A landscape with many valleys, sampled at points; each row gives a point and its height.
From any point a ball rolls to the lowest of the 5 points nearest to it. It stops when none of these is lower. Distance is the straight distance between rows; heights are no part of it.
q558 height 29: [129 146 105 151 106 135 131 122 100 149 104 124 142 131 145 133 109 145
 138 143 123 117]
q965 height 457: [ 95 100 151  63 232 161 147 168 145 119 163 156 107  95  54 118 209 110
  94 108 102 145]
q938 height 178: [107 138 104 185  75 123 108 134 111 149 114 144 164 146 135 143  89 145
 132 141 159 135]
q384 height 550: [218  65 117 152  62  97 119 128 124  97  63 137 130 214 170 133  55  97
 113 150 131  91]
q391 height 525: [ 79 207 139 104 125 144 116 126 138 158 169 114 129  61 109  97 197 125
 135  98 154 139]
q537 height 322: [108 144 109 176  71 127 126 123 107 157 123 144 162 130 134 138  99 153
 130 133 158 145]
q913 height 360: [ 94 199 146 102 142 149 117 125 138 155 166 107 122  62 106 108 191 118
 126 100 140 132]
q781 height 168: [140 100 118 128 165 114 144 120 120 118  96 119 114 163 159 130  98 126
 161 155 104 110]
q981 height 442: [130  88 141  88 204 133 160 142 135  93 163 133 108  97  87 127 185 128
 105 123  95 145]
q825 height 372: [144 108 121 121 175 116 155 119 116 112 117 119 116 138 149 134 121 143
 152 153 100 123]
q64 height 300: [157  70 124 129 117 114 121 117 126  96  75 123 118 193 174 133  70 102
 144 137 121  85]
q549 height 254: [113 149 113 156  81 133 137 118  97 154 123 126 159 115 131 133 119 150
 138 133 144 127]
q26 height 288: [138 120 119 194  40  93  80 133 157 123 119 160 155 186 160 156  62 128
 123 125 176 140]
q640 height 433: [118 139 105 168  93 132 124 130 104 146 106 137 152 144 140 139  91 140
 139 142 138 124]
q916 height 348: [138 116 113 146  96 123 107 127 120 125  83 132 126 176 151 138  77 115
 145 145 129  99]
q605 height 461: [109 175 160  85 183 148 123 134 151 147 172 112 108  72  80 116 188 122
 120  98 117 145]
q547 height 203: [140 130 128 114 156 123 160 119 121 119 137 103 110 105 131 129 142 143
 136 129  96 129]
q275 height 464: [104 145 118 192  67 120 114 128 121 162 129 152 176 148 136 153  88 153
 126 126 177 153]
q957 height 450: [176  93 115 188  28  96  79 135 151 113 100 143 147 195 158 147  53 118
 110 140 157 122]
q629 height 105: [125 158 135 106 137 138 145 115 126 133 155 101 116  81 123 118 164 132
 129 106 119 130]
q220 height 482: [ 88 211 153  89 160 151 114 136 143 165 170 114 118  63  94 103 194 124
 125 102 133 143]
q873 height 380: [140 128 107 142 130 130 125 122 108 135  90 124 128 153 147 130  96 130
 151 145 112 104]
q184 height 390: [ 97 199 152  96 156 146 117 132 148 153 168 114 117  66  92 107 188 126
 122  96 125 138]
q939 height 346: [132 151 116 131 118 135 152 113 104 137 128 107 133  97 132 119 138 147
 140 122 116 115]
q366 height 170: [128 130 127 205  43  86  80 131 155 129 127 152 147 188 167 157  55 131
 125 116 189 156]
q766 height 349: [139 106 113 191  37 103  80 136 147 121 115 157 151 191 157 150  62 123
 117 132 165 131]
q551 height 449: [105 129 159  78 207 150 138 141 151 125 162 124 100  79  70 123 191 120
 105 107 107 148]
q276 height 147: [145  77 128 115 172 112 138 112 127 105  97 129 105 178 169 132  96 123
 166 157 105 102]
q348 height 345: [126 138 153  90 184 142 144 118 148 119 158 108 105  83  95 125 176 132
 114 111 111 140]
q397 height 318: [109 151 106 167  84 134 131 120 103 150 118 132 165 127 141 134 108 144
 137 141 149 131]
q533 height 252: [144 118 139 103 177 128 163 119 133 110 145 110 106  94 120 130 159 141
 118 125  93 145]
q633 height 391: [169  60 128 119 129 114 127 114 126  88  84 131 117 206 183 128  71  97
 146 140 117  87]
q390 height 150: [ 90 168 126 138  69 150 141 103 103 156 148 121 169  87 118 124 152 148
 124 112 171 146]
q905 height 179: [108 180 136  97 140 144 126 118 138 146 159 104 122  68 113 118 180 128
 128 100 131 135]
q864 height 451: [104  89 146  74 214 158 159 160 142 105 166 150 107  96  61 125 201 109
 101 112  95 154]
q353 height 669: [ 94 148 171  69 223 159 137 159 146 147 161 140 111  84  54 117 197 127
  92 109 116 151]
q203 height 539: [ 83 222 155  85 166 143 118 149 145 186 181 126 125  65  81  88 201 129
 118  97 131 154]
q131 height 347: [115 167 151  92 168 147 135 127 143 130 163 106 102  75  96 118 185 125
 118  98 116 135]
q423 height 388: [137 109 108 170  71 120  89 133 129 128  84 143 139 177 146 144  71 111
 133 148 145 104]
q183 height 155: [121 162 136  94 143 138 136 113 138 129 158  96 110  75 112 121 171 129
 127 107 113 128]
q946 height 161: [ 98 158 117 148  71 137 134 109 103 153 138 122 170  92 123 130 134 147
 125 121 156 136]
q251 height 309: [184  68 120 136  87 109 121 116 126  99  62 123 125 207 174 135  60  95
 125 138 126  89]
q745 height 286: [171  83 117 135  89 117 114 124 130 102  66 140 124 198 167 134  63  98
 135 139 128  84]
q622 height 167: [128 146 138 106 157 131 150 114 136 125 149 107 105  80 115 120 163 136
 123 112 108 133]
q478 height 509: [ 95 197 164  79 191 153 120 147 146 171 172 117 111  71  76 109 191 129
 109 105 117 155]
q811 height 581: [224  55 128 148  82 103 130 129 115  82  59 131 133 236 181 125  51  91
 114 153 125  93]
q901 height 535: [144  72 130  93 200 129 165 149 128  88 159 135 110 107  94 117 180 125
 112 139  87 145]
q171 height 447: [123 120 107 166  78 127  97 132 120 136  95 143 147 165 145 144  74 126
 137 150 148 106]
q249 height 553: [ 95 172 167  76 206 152 124 149 146 152 165 131 102  81  66 111 194 128
 109 108 115 149]
q449 height 491: [106 160 163  80 199 147 125 141 158 139 168 126  99  78  76 112 196 124
 110 106 112 150]
q501 height 213: [116 158 108 148  91 138 144 112 102 146 135 114 153  94 131 124 138 148
 133 122 138 122]
q694 height 501: [139  65 128  77 203 146 169 157 135  85 163 141 105 103  79 117 195 114
 106 137  87 142]
q462 height 544: [124 136 100 158 101 133 123 125 105 141 103 130 145 143 145 133  95 132
 145 144 133 112]
q119 height 310: [151 127 129 211  25  66  79 126 164 117 132 160 148 185 189 163  58 129
 119 116 191 156]
q189 height 534: [ 83 227 161  75 170 143 124 161 133 197 189 130 125  53  81  84 201 143
 112  92 133 160]
q949 height 358: [122 121 108 175  64 120  96 132 127 132  95 148 147 175 142 147  70 130
 125 139 156 121]
q608 height 115: [104 165 117 128  86 141 138 107 106 142 140 111 152  84 126 121 154 144
 130 115 143 136]
q989 height 90: [115 171 125 110 112 143 136 109 124 140 149 103 129  78 122 112 169 133
 132 104 130 129]
q925 height 160: [148  87 121 123 158 116 129 118 129 106  93 135 110 175 171 135  87 118
 159 155 108  95]
q733 height 308: [147  89 128 118 188 113 156 123 122 104 125 118 108 141 148 128 122 142
 150 162  94 123]
q851 height 191: [138 104 113 136 135 122 127 122 115 122  86 124 114 167 163 140  87 120
 152 145 114 104]
q177 height 127: [133 150 126 115 140 134 153 114 120 129 139  98 118  90 131 121 150 144
 134 118 105 122]
q278 height 330: [159  86 114 154  62 113  92 132 134 104  83 136 132 187 153 145  62 104
 127 142 133 100]
q831 height 411: [199  46 132 132 104 104 132 121 118  90  69 128 131 225 189 120  66  93
 127 140 121  86]
q31 height 227: [100 153 120 186  67 124 124 119 105 160 131 145 175 136 134 153  97 163
 117 124 174 157]
q653 height 434: [122 117 152  85 194 142 146 137 144 113 162 122  99  80  77 119 189 119
 107 110 106 151]
q117 height 241: [144 101 114 139 110 124 117 124 126 115  77 128 123 186 158 134  76 110
 151 142 124  92]
q924 height 299: [112 133 110 182  72 123  97 134 121 145 110 158 161 162 142 154  76 136
 137 140 163 130]
q130 height 251: [145 111 128 110 179 121 161 122 121 112 135 109 108 114 135 129 137 146
 138 138  91 132]
q722 height 339: [139 104 140  98 191 123 171 125 135  97 153 121  99  93 109 120 163 138
 119 125  95 141]
q283 height 274: [ 93 150 115 170  71 136 133 116 101 152 141 135 177 115 133 137 116 159
 119 121 169 154]
q87 height 368: [158  94 112 168  43 105  88 128 139 118  93 149 144 193 153 145  59 113
 116 145 159 113]
q850 height 282: [144 121 119 129 149 121 145 118 105 126 104 117 119 145 152 129 104 136
 158 143 105 109]
q728 height 467: [111 144 163  78 197 142 133 138 154 133 160 124 100  78  76 123 189 121
 111 108 110 146]
q790 height 557: [ 81 212 146 102 142 147 117 131 138 164 175 114 128  64 104  99 198 124
 122 103 152 139]
q150 height 123: [ 80 187 131 117  84 142 131 107 118 148 157 117 155  67 115 115 168 135
 125 102 167 141]
q741 height 343: [130 113 119 192  48 107  82 135 143 131 111 157 149 179 150 151  63 120
 123 139 167 129]
q672 height 456: [ 96 116 158  70 227 162 147 156 140 121 161 145 105  85  58 122 206 116
  97 111 114 154]
q791 height 455: [115 156 157  81 178 146 129 126 154 126 163 109  94  72  93 122 181 130
 111 108 113 142]
q122 height 334: [155 116 122 203  23  83  78 130 158 119 125 158 147 190 171 162  55 126
 115 117 181 148]
q932 height 275: [111 130 107 175  87 133 112 137 117 141  98 148 154 160 139 144  81 140
 139 146 147 124]
q599 height 369: [139 103 111 174  49 115  88 131 141 122  95 148 142 187 145 141  63 119
 133 138 156 118]
q132 height 351: [120 154 114 136 100 139 149 112 103 149 126 108 143  97 130 123 133 148
 138 126 123 122]
q860 height 248: [190  80 116 175  32  98  89 136 140 103  85 140 149 206 165 134  51 110
 112 150 149 114]
q83 height 122: [148  75 128 118 188 110 141 120 122  93 110 130 104 170 167 127 107 121
 157 170  98 118]
q744 height 50: [128 163 121 116 120 135 146 112 119 133 148 103 127  86 125 116 160 138
 133 114 118 122]
q783 height 350: [187  72 114 153  59 109 108 131 123 104  68 140 133 205 160 132  56  97
 118 139 139  96]
q216 height 159: [148  63 120 115 175 108 132 113 129  88 104 128 104 182 175 133  99 112
 164 166 102 109]
q699 height 99: [103 175 120 120 106 142 132 111 116 144 148 107 139  74 122 118 164 133
 130 108 139 129]
q603 height 316: [142 131 124 123 150 123 157 119 115 128 123 102 121 116 147 133 130 150
 139 131  99 126]
q749 height 470: [113  71 132  64 218 170 160 172 140  97 166 158 111 103  61 115 213 109
 100 121  93 133]
q538 height 521: [ 84 206 156  75 195 149 119 150 144 185 179 125 123  60  70  98 196 137
 106 103 123 161]
q40 height 446: [120  92 153  74 205 146 150 151 141 106 166 140 106  91  74 125 197 117
 108 114 106 149]
q108 height 311: [174  84 116 150  60 108 104 129 129 105  64 140 136 194 160 138  59 103
 124 142 141  97]
q52 height 260: [138 114 109 141 123 124 119 123 117 130  83 133 125 168 150 134  86 115
 157 143 120  96]
q253 height 377: [111 141 117 198  65 116  96 133 126 151 121 157 161 164 141 158  75 141
 128 131 172 144]
q55 height 64: [143  81 131 122 187 107 141 118 121 101 118 128 104 164 163 130 111 127
 159 171 103 116]
q495 height 344: [154  81 130 115 199 114 160 133 123 101 142 122 103 124 126 126 142 137
 134 151  88 144]
q445 height 448: [141  82 129 106 198 122 170 143 128  92 155 120 105 113 110 126 159 141
 122 144  91 147]
q947 height 531: [135 141 118 128 134 131 147 114 104 141 123 108 124 111 138 126 126 151
 139 129 110 114]
q890 height 244: [ 76 195 133 112 107 146 120 116 127 160 158 115 147  71 112 103 186 129
 134  99 168 146]
q856 height 431: [124 155 108 143 100 132 146 117 104 147 120 113 150 111 138 126 120 153
 140 132 132 119]
q774 height 481: [146  71 120 118 205 111 159 130 124  94 133 136 106 147 140 119 137 133
 153 168  91 132]

Two balls start at each pair of points below. Name the first point that both come to, or write -.
q130, q533: q744
q749, q722: q744
q965, q864: q744
q916, q64: q925

For each start below, name the point where the ball stops.
q283: q744
q694: q744
q52: q55
q449: q744
